Each row is a point on a tangle of strands that fork, close into loops and nearly touch. The rows are in no order.
(in the rows, 100 means zero)
Two points are linked if the straight distance between their rows is under 78.6. Some points are linked to none.
q_832: |  84 |  81 |  78 |  95 |  83 | 106 |  92 |  66 | 119 | 121 | 117 | 105 |  96 | 107 |  89 | 109 |  90 | 109 |  73 |  96 |  83 | 108 |  74 | 112 | 110 |  97 |  82 | 111 | 103 | 104 |  94 | 119 |  96 |  95 | 111 |  92 | 100 |  99 |
q_313: |  90 | 124 | 108 | 102 |  83 | 101 | 107 | 137 |  85 |  97 | 107 |  93 |  98 |  96 | 108 |  95 |  94 |  89 | 119 |  95 |  85 | 107 | 101 | 103 |  90 |  69 |  91 | 111 | 101 | 103 |  96 |  60 |  98 |  99 |  92 |  99 | 108 | 125 |
q_886: |  98 |  90 |  87 |  82 |  88 | 128 | 103 |  80 | 124 | 101 | 124 | 105 | 101 |  91 |  83 | 142 | 117 | 109 |  64 | 114 |  93 |  88 |  94 | 115 | 108 | 107 |  69 | 106 |  83 | 107 |  65 | 111 |  90 |  93 | 127 |  83 |  91 |  90 |
q_380: | 110 | 121 |  77 |  94 |  99 | 117 | 101 | 112 | 103 | 113 |  78 |  97 |  89 | 116 |  91 |  80 |  83 | 119 |  92 |  93 |  93 | 112 | 117 | 107 |  97 | 110 | 100 | 109 | 118 |  94 | 120 | 113 |  94 | 110 |  98 | 106 | 109 | 108 |
q_891: | 128 | 118 | 113 | 102 | 129 |  95 | 114 | 113 | 107 | 109 | 105 |  98 | 108 |  65 |  74 | 124 | 114 | 106 |  96 |  83 |  81 | 112 | 115 | 123 |  90 | 116 | 107 |  77 | 119 |  87 |  97 | 118 | 108 |  99 | 101 | 114 |  84 |  94 |
q_998: | 101 | 115 | 120 | 110 | 124 |  84 | 103 | 127 |  99 | 111 | 123 | 101 | 110 |  65 |  88 | 113 | 120 |  94 |  97 |  79 |  88 | 111 | 114 | 127 |  89 |  97 | 116 |  78 | 131 |  92 | 103 | 104 | 116 | 100 |  90 | 119 |  95 | 101 |
q_40: |  97 | 106 |  84 |  72 | 102 | 144 | 108 |  99 |  99 |  93 |  63 | 102 | 103 |  91 |  85 |  99 | 106 | 127 |  82 | 114 | 115 |  87 | 119 |  91 |  93 | 119 |  87 | 102 | 105 | 101 |  92 | 113 |  92 |  97 | 106 |  90 |  95 |  91 |
q_782: |  99 |  93 | 104 |  85 |  98 | 106 | 108 |  64 |  99 |  81 |  88 |  86 | 120 | 106 | 129 |  69 |  76 |  91 | 124 | 105 | 129 |  67 |  95 |  67 | 104 | 111 |  98 | 109 |  80 |  99 | 102 | 105 | 103 |  81 | 120 |  88 |  88 |  83 |
q_520: | 116 |  61 |  81 |  87 | 112 |  86 |  90 |  84 | 117 | 117 |  87 |  82 | 102 |  92 |  84 | 104 | 104 | 115 |  77 |  90 | 100 | 110 |  89 | 120 | 109 | 115 | 107 | 112 | 114 |  90 | 127 | 113 | 116 |  97 |  96 |  85 |  97 |  94 |
q_476: | 102 |  83 |  84 |  79 |  92 | 114 | 107 |  89 | 131 | 100 | 109 |  86 | 107 |  68 |  60 | 145 | 125 | 128 |  51 | 120 |  86 |  94 | 103 | 122 |  98 | 104 |  70 | 104 |  93 |  91 |  63 | 120 |  85 |  84 | 124 |  82 |  96 |  88 |
q_825: | 114 | 125 |  88 | 106 |  96 |  93 |  95 | 122 |  91 | 117 |  99 | 103 |  95 | 113 | 104 |  79 |  88 |  94 | 102 |  82 |  91 | 120 | 109 | 127 |  99 |  98 | 116 | 107 | 114 |  93 | 124 |  97 | 105 | 119 |  86 | 108 | 107 | 115 |
q_195: | 127 | 109 |  80 |  85 | 116 | 105 | 112 |  83 | 104 | 111 |  94 | 108 | 105 |  98 |  96 | 107 |  98 | 112 |  90 |  95 | 105 | 103 | 104 | 116 | 103 | 119 | 100 |  94 | 104 |  84 | 102 | 132 | 106 | 102 | 106 | 102 |  84 |  85 |
q_468: |  62 | 120 | 103 | 117 |  87 | 132 |  97 | 152 | 102 | 102 |  91 |  79 |  78 |  99 |  68 |  82 | 106 | 118 |  94 |  94 |  58 |  96 | 107 |  92 |  86 |  79 |  92 | 106 | 123 | 110 |  97 |  79 |  76 |  96 |  79 | 103 | 141 | 119 |
q_138: | 106 | 105 | 100 | 100 |  98 | 115 | 100 | 113 |  96 |  80 |  53 |  73 |  83 | 141 | 113 |  76 |  86 |  79 | 107 | 115 |  93 |  87 | 110 |  86 | 101 | 108 |  90 | 119 |  56 | 119 | 104 |  65 |  91 | 104 | 107 |  84 | 131 | 116 |
q_199: | 112 |  80 |  83 |  83 |  96 | 108 |  91 |  67 |  91 |  96 |  71 |  97 | 111 | 117 | 129 |  65 |  89 |  86 | 104 | 110 | 139 |  74 |  95 |  83 | 113 | 114 | 103 | 111 |  86 |  99 | 110 | 105 | 107 |  92 | 123 |  76 | 100 |  86 |
q_963: | 114 | 143 | 116 |  88 |  97 |  84 | 126 |  61 |  99 | 102 | 131 | 116 | 117 | 103 | 122 | 102 |  88 |  87 | 125 |  97 | 107 | 107 |  86 | 102 | 102 | 115 | 107 |  67 |  99 |  88 |  86 | 115 | 103 | 101 | 100 | 111 |  65 |  85 |
q_977: |  69 |  78 | 130 | 110 | 118 |  51 |  96 | 111 |  81 |  97 | 135 | 102 | 107 |  70 | 111 | 110 | 121 |  92 | 120 |  92 | 109 |  93 |  82 | 111 |  83 |  70 | 121 |  74 | 134 |  84 |  98 |  97 | 122 | 107 |  83 | 123 |  98 |  95 |
q_934: | 143 | 136 |  66 |  69 |  92 | 124 | 123 |  72 | 111 | 104 | 115 | 100 | 112 | 103 |  93 | 117 |  92 | 115 |  96 | 115 | 110 |  67 | 102 | 122 |  97 | 127 |  83 |  99 |  89 |  70 |  79 | 143 |  90 | 109 | 117 |  80 |  89 |  78 |
q_302: | 112 |  67 | 119 |  80 | 114 |  51 | 104 |  83 |  97 |  86 | 101 |  99 | 113 |  56 |  95 | 135 | 124 | 106 |  85 | 108 | 114 | 121 |  71 | 101 |  91 |  93 |  99 |  79 | 118 |  75 |  78 |  96 | 107 |  99 | 104 | 101 |  66 |  71 |
q_477: |  89 | 115 |  70 |  99 | 100 | 125 | 110 | 103 | 128 | 111 | 112 |  97 |  76 | 128 |  71 | 106 |  75 | 130 |  89 | 108 |  79 |  79 | 113 |  87 |  89 |  99 |  67 | 109 | 104 | 106 |  92 | 133 |  71 |  98 |  97 | 101 | 122 | 102 |
q_788: | 134 |  90 |  99 | 110 | 101 |  49 |  82 | 126 |  75 |  95 |  86 |  96 |  91 | 101 | 124 | 103 |  90 |  74 | 119 | 111 | 129 | 108 | 101 |  92 | 107 |  81 | 109 | 108 | 108 | 100 |  98 |  80 | 120 |  98 |  86 | 101 |  97 | 121 |
q_293: |  97 |  67 |  86 | 133 | 118 | 123 |  93 | 107 | 101 |  89 |  90 | 114 |  70 | 119 |  99 | 115 | 113 | 100 | 103 | 100 |  86 |  94 |  99 |  74 | 117 |  93 |  96 | 110 |  80 | 117 |  83 | 102 | 102 |  93 |  97 | 111 | 132 | 110 |
q_420: |  79 |  92 |  72 |  71 |  94 | 148 | 105 |  80 | 109 |  88 |  86 |  99 |  98 |  82 |  82 | 116 | 109 | 128 |  80 | 117 | 117 |  64 | 111 |  98 |  93 | 113 |  80 | 102 |  99 |  99 |  80 | 139 |  88 |  90 | 110 |  94 | 104 |  70 |
q_743: | 115 | 100 |  82 |  99 |  84 | 105 |  93 |  92 |  87 |  92 |  66 |  84 |  86 | 147 | 121 |  63 |  71 |  77 | 100 | 111 | 110 |  85 | 102 |  86 | 107 | 105 |  94 | 127 |  66 | 105 | 108 |  94 |  92 |  99 | 114 |  79 | 125 | 116 |
q_288: |  95 |  89 |  92 | 104 |  88 |  85 |  90 |  70 | 111 | 117 | 119 | 108 | 100 | 114 | 111 |  93 |  83 |  96 |  94 |  86 |  90 | 113 |  72 | 113 | 111 |  98 |  95 | 107 |  97 | 103 | 111 | 102 | 101 |  98 | 107 | 100 |  89 | 104 |
q_226: | 117 | 105 | 101 | 100 |  85 |  76 |  83 | 105 |  81 | 115 |  94 | 119 | 103 |  82 | 102 | 103 | 100 |  91 |  81 |  99 | 111 | 140 |  97 | 121 |  96 |  96 | 100 |  97 | 132 |  92 | 110 |  95 | 106 | 118 |  99 |  98 |  83 | 104 |
q_128: |  87 | 126 |  90 | 101 | 106 | 129 | 121 |  78 | 106 |  98 | 111 | 112 |  96 | 128 | 105 |  89 |  79 | 107 | 113 |  90 |  98 |  89 | 110 |  83 | 108 | 117 |  90 |  84 |  83 | 107 | 100 | 130 |  90 |  88 | 103 | 116 |  93 |  84 |
q_523: |  70 |  72 | 124 | 151 | 104 |  87 |  73 | 115 |  86 |  91 | 141 | 130 |  90 |  96 | 112 | 119 | 129 |  69 | 117 |  95 |  83 | 104 |  82 |  94 | 104 |  65 | 122 |  95 | 107 | 107 |  93 |  84 | 109 | 114 |  82 | 128 | 118 | 110 |
q_442: |  84 |  89 | 114 | 115 | 115 |  90 |  90 | 125 |  90 | 106 | 114 | 111 | 103 |  88 |  92 | 110 | 126 |  91 |  96 |  84 |  95 | 116 | 110 | 119 |  96 |  96 | 117 |  89 | 111 | 112 | 115 |  85 | 121 | 103 |  82 | 117 | 103 | 106 |
q_764: | 103 | 126 |  93 | 116 | 101 |  90 |  98 | 116 |  86 | 107 | 112 | 110 | 101 | 134 | 126 |  68 |  90 |  75 | 121 |  85 | 106 | 109 | 109 | 115 | 107 | 103 | 133 |  90 |  98 |  97 | 136 |  98 | 110 | 111 |  91 | 124 | 101 | 103 |
q_285: | 113 |  98 | 113 | 114 |  99 |  57 |  89 | 128 |  72 |  92 |  89 | 105 | 107 | 111 | 132 |  72 | 101 |  65 | 136 | 119 | 144 | 101 | 110 |  90 |  92 |  84 | 130 |  98 | 113 |  95 | 116 |  78 | 117 |  98 |  84 | 114 | 110 | 109 |
q_769: |  92 |  82 | 125 |  90 | 105 |  69 | 102 |  84 |  95 |  91 | 108 | 115 | 116 |  74 | 110 | 114 | 114 |  99 | 105 | 102 | 121 | 118 |  81 |  99 |  92 |  90 | 101 |  87 | 103 |  94 |  95 |  91 | 114 |  98 | 102 | 106 |  71 |  84 |
q_81: |  85 | 101 |  88 | 111 | 100 | 119 | 105 | 119 |  99 | 102 |  90 | 104 |  87 |  85 |  92 |  97 |  91 | 122 | 103 |  92 |  86 | 103 | 102 |  81 |  95 |  80 |  89 |  93 | 128 | 101 |  85 | 106 |  85 |  92 |  93 | 113 | 105 | 107 |
q_675: |  94 |  94 |  71 |  99 |  93 | 104 |  99 |  91 | 124 | 122 | 109 |  95 |  89 | 117 |  79 | 110 |  87 | 122 |  71 |  99 |  78 | 100 | 100 | 118 | 103 | 104 |  76 | 121 |  97 | 103 |  97 | 124 |  93 |  98 | 107 |  87 | 116 | 114 |
q_435: |  74 | 123 |  89 | 117 | 100 | 137 | 110 | 148 |  94 |  88 |  63 |  84 |  76 | 115 |  89 |  70 |  96 | 112 | 108 | 104 |  74 |  92 | 109 |  85 |  85 |  95 |  97 |  86 | 119 | 110 | 100 |  82 |  79 | 100 |  85 | 108 | 130 | 105 |
q_451: | 106 |  56 |  85 |  81 | 121 |  91 |  98 |  70 | 110 | 102 |  80 |  89 | 103 |  95 | 101 |  90 | 101 | 116 |  92 |  87 | 114 |  96 |  85 | 101 | 108 | 119 | 119 |  99 | 107 |  94 | 126 | 124 | 121 |  88 |  96 |  98 |  93 |  79 |
q_563: |  74 | 111 | 120 |  96 |  67 | 108 |  93 | 137 |  76 |  87 |  82 |  89 |  92 |  92 | 103 |  78 | 106 |  92 | 103 | 104 |  93 | 114 | 105 |  95 |  93 |  75 | 104 | 120 |  95 | 110 | 104 |  46 |  92 | 107 |  83 |  96 | 115 | 127 |
q_484: | 104 | 100 |  75 |  78 |  90 | 107 | 108 |  56 | 124 | 113 | 123 |  98 | 110 | 101 |  95 | 124 | 106 | 102 |  66 | 109 |  92 |  99 |  81 | 131 | 104 | 117 |  82 |  99 |  93 |  91 |  85 | 123 |  92 |  99 | 122 |  86 |  85 |  73 |
q_529: |  81 |  90 | 130 | 103 |  98 |  85 |  94 |  93 |  84 |  89 | 115 | 125 | 122 |  93 | 118 |  94 | 107 |  83 | 120 | 100 | 125 | 112 |  94 |  94 |  88 |  87 | 112 |  89 |  90 | 111 | 113 |  79 | 110 | 107 |  99 | 111 |  79 |  91 |
q_212: |  97 |  89 |  89 | 114 |  85 |  98 |  93 | 109 | 120 | 124 | 103 |  90 |  83 |  90 |  65 | 119 |  87 | 123 |  66 |  98 |  60 | 109 | 104 | 116 | 101 |  86 |  75 | 116 | 115 | 100 |  83 | 114 |  82 |  96 |  99 |  92 | 121 | 129 |
q_402: |  96 | 126 |  78 | 104 | 113 | 124 | 123 |  95 | 123 | 110 | 111 |  99 |  76 | 137 |  93 |  96 |  79 | 123 | 106 |  94 |  85 |  80 | 116 |  90 |  98 | 112 |  84 |  96 |  87 | 103 |  98 | 128 |  83 |  93 |  97 | 108 | 116 |  98 |
q_645: |  82 |  89 | 120 | 145 | 103 |  93 |  89 |  95 |  97 |  96 | 139 | 125 |  91 | 109 | 117 | 120 | 106 |  76 | 119 |  92 |  82 | 108 |  83 |  82 | 113 |  78 | 104 |  92 |  90 | 116 |  84 |  87 |  98 | 104 |  94 | 119 | 100 | 111 |
q_323: |  86 |  92 | 124 | 100 | 107 | 109 |  94 | 125 | 100 |  77 |  68 |  70 |  88 | 113 | 110 |  88 | 109 |  82 | 109 | 100 |  88 |  91 | 109 |  91 |  99 |  92 | 104 | 119 |  62 | 126 | 109 |  46 |  97 | 100 | 100 |  88 | 126 | 122 |
q_845: | 129 | 100 |  96 |  91 | 128 | 108 | 117 |  97 | 112 | 106 |  88 |  93 | 104 |  67 |  66 | 127 | 115 | 124 |  79 |  87 |  88 | 107 | 118 | 119 |  90 | 124 |  96 |  88 | 114 |  84 |  97 | 134 | 105 |  89 | 103 | 108 |  88 |  82 |
q_932: |  95 | 120 |  96 | 101 | 108 | 116 | 107 | 117 | 118 | 110 |  84 |  84 |  92 | 137 |  85 |  75 |  87 | 105 | 103 |  85 |  76 |  95 | 113 | 110 |  96 | 109 | 101 | 116 |  85 | 105 | 125 |  90 |  96 | 103 |  93 |  96 | 131 | 114 |
q_878: |  73 | 111 | 119 |  98 | 100 |  85 | 118 |  79 | 116 | 113 | 142 | 102 | 110 |  83 | 101 | 102 |  96 | 100 | 107 |  81 |  77 | 117 |  77 | 113 |  98 |  94 | 104 |  73 | 123 |  94 |  92 | 110 | 106 |  92 |  95 | 120 |  90 |  84 |
q_603: |  79 |  83 |  94 |  99 |  71 | 130 |  81 | 109 |  84 |  84 |  62 | 110 |  80 | 102 |  99 |  88 | 104 | 112 |  85 | 117 | 101 | 107 |  98 |  78 | 108 |  86 |  91 | 126 |  93 | 112 |  88 |  76 |  83 | 109 |  97 |  91 | 120 | 117 |
q_586: | 111 | 144 |  82 |  94 |  98 | 124 | 122 | 116 | 110 |  85 |  67 |  77 |  82 | 154 | 109 |  63 |  70 |  98 | 127 | 128 | 105 |  63 | 108 |  60 |  97 | 113 |  86 |  96 |  80 | 103 |  90 | 106 |  70 |  92 | 114 |  93 | 129 |  98 |
q_900: | 127 |  76 | 103 | 102 | 102 |  48 |  86 | 122 |  89 | 102 | 103 |  91 |  92 |  80 | 108 | 129 |  96 |  87 | 105 | 103 | 110 | 108 |  94 | 103 | 109 |  77 | 101 | 112 | 106 | 103 |  88 |  71 | 116 | 102 |  93 |  85 |  84 | 123 |
q_299: |  93 |  92 | 134 |  93 | 113 |  77 |  91 | 115 |  76 |  89 |  93 | 127 | 126 |  86 | 103 | 102 | 126 |  86 | 118 | 110 | 149 | 112 | 113 | 110 |  80 | 104 | 130 |  85 | 102 | 101 | 130 |  79 | 123 | 112 |  85 | 113 |  77 |  90 |
q_125: | 131 | 118 |  67 |  70 |  93 | 109 | 112 |  56 | 123 | 111 | 130 |  93 | 112 | 112 | 105 | 120 |  95 | 101 |  85 | 109 | 103 |  81 |  86 | 132 | 106 | 126 |  88 | 103 |  82 |  75 |  89 | 132 |  94 | 110 | 121 |  78 |  86 |  74 |
q_506: | 120 | 110 | 112 |  96 |  98 |  55 |  81 |  98 |  98 | 120 | 117 | 121 | 110 |  98 | 106 | 111 | 104 |  75 |  91 |  96 | 104 | 140 |  86 | 137 |  96 | 107 | 118 |  91 | 116 |  97 | 114 |  90 | 115 | 125 |  94 | 100 |  77 | 101 |
q_237: |  77 |  85 | 113 | 104 | 113 | 129 | 100 | 118 | 121 |  90 |  74 |  85 |  88 | 122 |  83 |  96 | 111 | 100 |  89 |  95 |  78 |  89 | 114 |  87 | 109 | 106 |  93 | 122 |  59 | 131 | 103 |  73 |  92 |  93 | 106 |  88 | 132 | 113 |
q_774: |  82 |  91 |  99 | 142 | 111 | 114 | 100 | 102 |  99 |  93 | 113 | 118 |  88 | 117 | 116 | 108 | 100 |  85 | 117 |  86 |  85 |  99 |  98 |  82 | 113 |  87 | 100 |  91 |  84 | 118 |  96 |  95 | 104 |  97 |  89 | 125 | 111 | 109 |
q_34: | 115 |  80 |  85 |  98 | 122 |  92 | 108 |  80 |  97 |  97 |  92 | 110 |  96 | 103 | 110 |  99 |  95 | 113 |  98 |  86 | 116 | 100 |  96 |  98 | 110 | 115 | 114 |  84 | 106 |  91 | 107 | 137 | 123 |  96 |  97 | 119 |  90 |  86 |
q_279: | 125 |  76 |  79 |  77 | 102 |  86 |  97 |  83 | 123 | 116 |  93 |  72 | 108 |  76 |  79 | 119 | 101 | 117 |  72 | 103 |  89 | 102 |  89 | 121 |  98 | 107 |  92 | 113 | 110 |  83 |  99 | 113 | 104 |  94 | 109 |  75 |  90 |  93 |
q_824: |  90 | 115 | 112 |  80 |  77 |  95 | 111 | 112 |  94 | 103 | 109 |  97 | 112 |  75 | 100 |  98 |  88 | 109 | 111 |  99 |  94 | 116 |  91 | 100 |  89 |  78 |  94 | 102 | 120 |  94 |  92 |  77 |  99 | 100 | 102 |  91 |  85 | 108 |
q_385: | 100 |  73 |  90 |  90 |  86 | 104 |  85 |  90 |  78 |  89 |  49 | 101 |  99 | 105 | 123 |  68 |  95 | 101 |  98 | 126 | 144 |  96 |  97 |  69 | 113 | 100 | 101 | 112 | 111 | 102 | 103 |  94 | 108 |  94 | 108 |  85 | 113 | 107 |
q_608: |  72 | 107 | 120 |  91 |  92 |  97 | 114 | 102 |  97 | 104 | 127 | 101 | 113 |  71 |  96 |  90 |  97 | 111 | 114 |  85 |  92 | 110 |  85 | 105 |  87 |  81 | 107 |  81 | 133 |  93 | 102 |  95 | 108 |  95 |  90 | 109 |  86 |  93 |
q_646: | 116 | 131 |  98 | 115 | 106 | 114 | 115 |  75 |  96 |  88 | 103 |  86 | 104 | 136 | 137 |  70 |  76 |  82 | 129 |  99 | 115 |  70 | 121 |  62 | 112 | 124 |  97 |  98 |  52 | 104 | 102 | 114 |  89 |  95 | 118 |  99 |  94 |  90 |
q_969: |  75 |  98 | 127 | 113 | 101 | 117 | 104 | 103 | 121 | 101 | 127 | 113 | 110 |  95 |  80 | 117 | 119 | 106 |  90 |  88 |  77 | 111 |  98 |  99 | 112 |  95 |  90 | 100 |  80 | 122 |  87 |  92 | 100 |  85 | 109 | 106 | 106 | 105 |
q_24: | 131 |  74 | 116 |  92 | 108 |  59 |  90 | 111 |  79 |  88 |  82 |  96 | 108 |  42 |  96 | 128 | 110 | 110 |  90 | 106 | 124 | 123 | 104 | 102 |  87 |  93 | 103 |  90 | 127 |  81 |  90 |  88 | 107 | 106 | 101 |  94 |  67 |  94 |
q_916: |  60 |  62 | 133 | 129 | 109 |  52 |  67 | 116 |  81 | 102 | 147 | 114 | 103 |  87 | 106 | 114 | 135 |  79 | 116 | 100 | 108 |  94 |  78 | 115 |  88 |  60 | 128 |  89 | 120 |  96 | 110 |  82 | 114 | 120 |  79 | 115 | 113 | 107 |
q_948: |  81 |  74 |  80 |  96 |  94 | 140 | 100 |  82 | 103 |  85 |  96 | 120 |  91 |  86 |  89 | 120 | 106 | 124 |  93 | 110 | 101 |  82 |  92 |  73 | 106 |  95 |  81 | 104 | 101 | 108 |  67 | 123 |  90 |  90 | 108 | 102 | 104 |  88 |
q_670: | 129 | 142 |  69 |  68 |  89 | 134 | 114 |  84 | 107 | 102 | 109 |  99 | 107 | 127 | 105 |  98 |  79 | 110 | 110 | 125 | 122 |  52 | 111 |  98 |  99 | 121 |  76 | 111 |  78 |  83 |  85 | 136 |  83 | 101 | 118 |  75 | 104 |  85 |
q_82: |  96 | 103 | 121 | 108 | 107 |  76 |  90 | 131 |  70 |  93 |  94 | 108 | 118 | 103 | 117 |  78 | 112 |  75 | 126 | 110 | 136 | 103 | 112 | 113 |  83 |  91 | 141 |  94 | 109 |  98 | 134 |  76 | 120 | 114 |  78 | 114 |  99 | 102 |
q_852: |  82 | 105 |  98 | 106 | 114 | 126 | 109 | 108 | 130 | 101 |  85 |  80 |  87 | 143 |  80 |  85 |  91 | 108 |  94 |  99 |  73 |  79 | 114 |  93 |  93 | 116 |  87 | 121 |  62 | 121 | 114 |  87 |  84 |  96 | 103 |  86 | 135 | 112 |
q_858: |  74 | 104 |  94 | 116 |  76 | 120 |  96 | 133 | 117 | 112 |  96 |  87 |  84 |  92 |  56 | 102 |  91 | 129 |  80 | 101 |  57 | 105 | 113 |  96 |  92 |  86 |  73 | 113 | 117 | 110 |  87 | 105 |  70 |  96 |  91 |  96 | 129 | 126 |
q_107: | 116 | 101 | 106 | 104 |  81 |  85 |  87 | 122 |  62 | 103 |  72 | 112 |  99 |  75 | 104 |  91 | 100 | 103 |  91 | 106 | 123 | 126 | 114 | 101 |  91 |  92 | 106 | 101 | 135 |  88 | 113 |  88 | 105 | 112 |  92 |  99 |  93 | 111 |
q_644: | 120 | 127 | 105 |  95 | 111 | 109 | 124 |  74 |  91 |  81 |  94 |  92 | 115 | 117 | 129 |  76 |  83 |  86 | 141 | 100 | 126 |  65 | 109 |  67 | 114 | 121 | 102 |  91 |  73 |  97 |  94 | 120 | 106 |  76 | 110 | 105 |  87 |  89 |
q_870: | 112 | 132 | 109 | 123 | 103 |  84 | 101 |  95 |  90 | 103 | 126 | 115 | 109 | 131 | 136 |  85 |  89 |  67 | 132 |  92 | 113 | 102 | 117 | 103 | 107 | 106 | 120 |  86 |  77 | 109 | 120 |  97 | 105 | 103 |  97 | 117 |  83 | 103 |
q_186: | 118 | 106 | 118 |  79 | 111 |  90 | 106 |  97 |  97 | 101 | 102 |  99 | 133 |  89 | 108 |  82 |  94 |  94 | 131 |  90 | 113 | 101 |  92 | 108 |  94 | 109 | 132 |  98 |  95 |  87 | 131 |  92 | 121 | 108 |  93 | 100 |  85 |  91 |
q_943: | 120 | 114 | 111 |  96 |  88 | 102 |  86 | 132 |  70 | 110 |  51 |  81 |  97 |  71 |  99 |  77 | 104 | 120 |  90 |  99 | 105 | 116 | 126 | 104 |  94 | 108 | 111 | 105 | 137 |  86 | 128 |  73 |  92 | 118 |  78 |  90 | 105 | 119 |
q_668: | 105 | 125 | 114 | 140 | 103 |  95 | 102 |  74 |  89 |  90 | 121 |  95 | 108 | 124 | 141 |  79 |  86 |  64 | 131 |  94 | 113 |  88 | 124 |  75 | 108 | 117 | 112 |  89 |  56 | 111 | 114 |  98 |  97 |  92 | 109 | 107 |  81 |  95 |
q_404: |  91 | 125 | 114 |  97 | 102 | 109 | 125 |  74 |  88 |  84 | 120 | 121 | 114 | 103 | 116 |  91 |  88 |  94 | 123 |  92 | 115 |  95 | 102 |  87 | 104 | 112 | 103 |  73 |  98 |  98 |  94 | 118 | 105 |  90 |  93 | 122 |  74 |  82 |
q_725: | 116 | 142 |  73 |  85 |  96 | 135 | 121 |  96 | 112 |  90 |  94 |  90 |  92 | 149 | 103 |  82 |  75 | 104 | 118 | 123 | 116 |  48 | 117 |  74 |  96 | 122 |  79 | 107 |  68 | 102 |  92 | 117 |  72 |  95 | 116 |  85 | 115 |  88 |
q_472: | 111 |  63 | 102 |  81 |  91 |  90 |  96 |  95 | 129 | 107 |  94 |  75 | 113 |  53 |  66 | 136 | 124 | 125 |  47 | 113 |  86 | 116 |  95 | 113 |  99 | 100 |  93 | 107 | 111 |  82 |  82 | 104 |  91 |  86 | 118 |  78 |  83 |  91 |
q_414: |  90 | 139 | 121 |  89 | 100 |  89 | 129 |  61 | 117 | 110 | 143 | 109 | 108 |  95 | 103 | 111 |  94 |  97 | 105 |  84 |  78 | 120 |  81 | 110 | 105 | 116 |  99 |  65 | 107 |  97 |  83 | 123 |  99 |  98 |  97 | 118 |  77 |  79 |
q_350: |  88 | 101 | 112 | 120 | 110 | 104 |  84 | 148 |  77 |  99 |  88 | 101 |  89 |  88 |  93 |  97 | 134 |  85 |  97 |  92 | 100 | 112 | 118 | 112 |  91 |  86 | 120 |  97 | 117 | 109 | 120 |  73 | 112 | 109 |  79 | 114 | 116 | 116 |
q_134: | 138 | 110 |  90 |  86 | 110 |  72 | 100 |  82 | 114 | 122 | 111 | 103 | 108 |  92 |  96 | 118 | 104 |  92 |  77 |  96 |  93 | 130 |  88 | 131 | 107 | 122 | 110 |  93 | 114 |  87 | 106 | 116 | 109 | 118 | 112 |  94 |  77 |  87 |
q_577: |  82 |  53 |  99 | 106 |  84 | 128 |  83 |  85 | 116 |  87 | 119 | 127 |  98 |  81 |  77 | 134 | 124 | 118 |  81 | 109 |  80 | 101 |  70 |  77 | 117 |  91 |  89 | 111 | 101 | 104 |  67 | 113 |  90 |  98 | 115 |  97 | 106 |  96 |
q_839: |  82 |  67 |  97 | 126 |  89 | 123 |  89 |  81 | 112 |  94 | 120 | 114 |  84 | 111 |  97 | 125 | 102 | 103 | 101 | 102 |  70 |  91 |  79 |  71 | 122 |  84 |  85 | 118 |  78 | 116 |  77 | 103 |  86 |  93 | 111 |  96 | 117 | 111 |
q_185: |  95 |  84 |  90 | 111 |  89 |  96 |  85 |  77 |  95 | 103 |  93 | 103 |  92 | 128 | 121 |  79 |  75 |  86 | 101 |  95 | 103 |  96 |  88 |  88 | 115 |  90 |  93 | 118 |  78 | 115 | 110 |  95 |  98 |  99 | 109 |  93 | 105 | 107 |
q_67: |  89 |  55 | 118 |  93 |  94 |  89 |  83 |  98 | 108 |  96 | 100 |  96 | 109 |  87 |  83 | 115 | 122 | 106 |  81 |  94 |  99 | 114 |  81 |  97 | 115 |  90 |  99 | 120 |  82 | 115 | 103 |  70 | 111 |  94 | 105 |  83 |  95 | 105 |
q_560: | 104 | 119 | 112 | 101 | 112 | 106 |  91 | 151 |  75 |  97 |  60 |  87 |  97 |  96 | 101 |  74 | 121 |  90 | 103 | 100 | 109 | 107 | 126 | 110 |  87 | 105 | 129 |  99 | 121 | 100 | 133 |  69 | 109 | 120 |  75 | 102 | 111 | 113 |
q_544: | 122 |  84 | 121 |  99 | 105 |  34 |  82 | 120 |  87 | 106 | 110 |  95 | 101 |  62 | 103 | 136 | 108 |  87 | 106 | 100 | 108 | 122 |  94 | 114 |  92 |  79 | 109 |  95 | 125 |  94 |  84 |  75 | 113 | 113 |  94 |  94 |  75 | 112 |

A piece is two or more points that can be reached from each other along the links. Count, over all rows, the pieces, the separate loops (a circle has one, a figure eight two, a Y none), the forks (points with three links) and the tips (points with one).
pieces | 3
loops | 2
forks | 4
tips | 6

A fork is a point with three links, a tip a point with one. Leave the first point through the second and follow the links. Name the first fork or tip that comes.
q_288, q_185 | q_385
q_402, q_128 | q_563
q_451, q_520 | q_484
q_891, q_998 | q_195
q_774, q_293 | q_40
q_782, q_644 | q_832
q_414, q_963 | q_675
q_40, q_420 | q_977
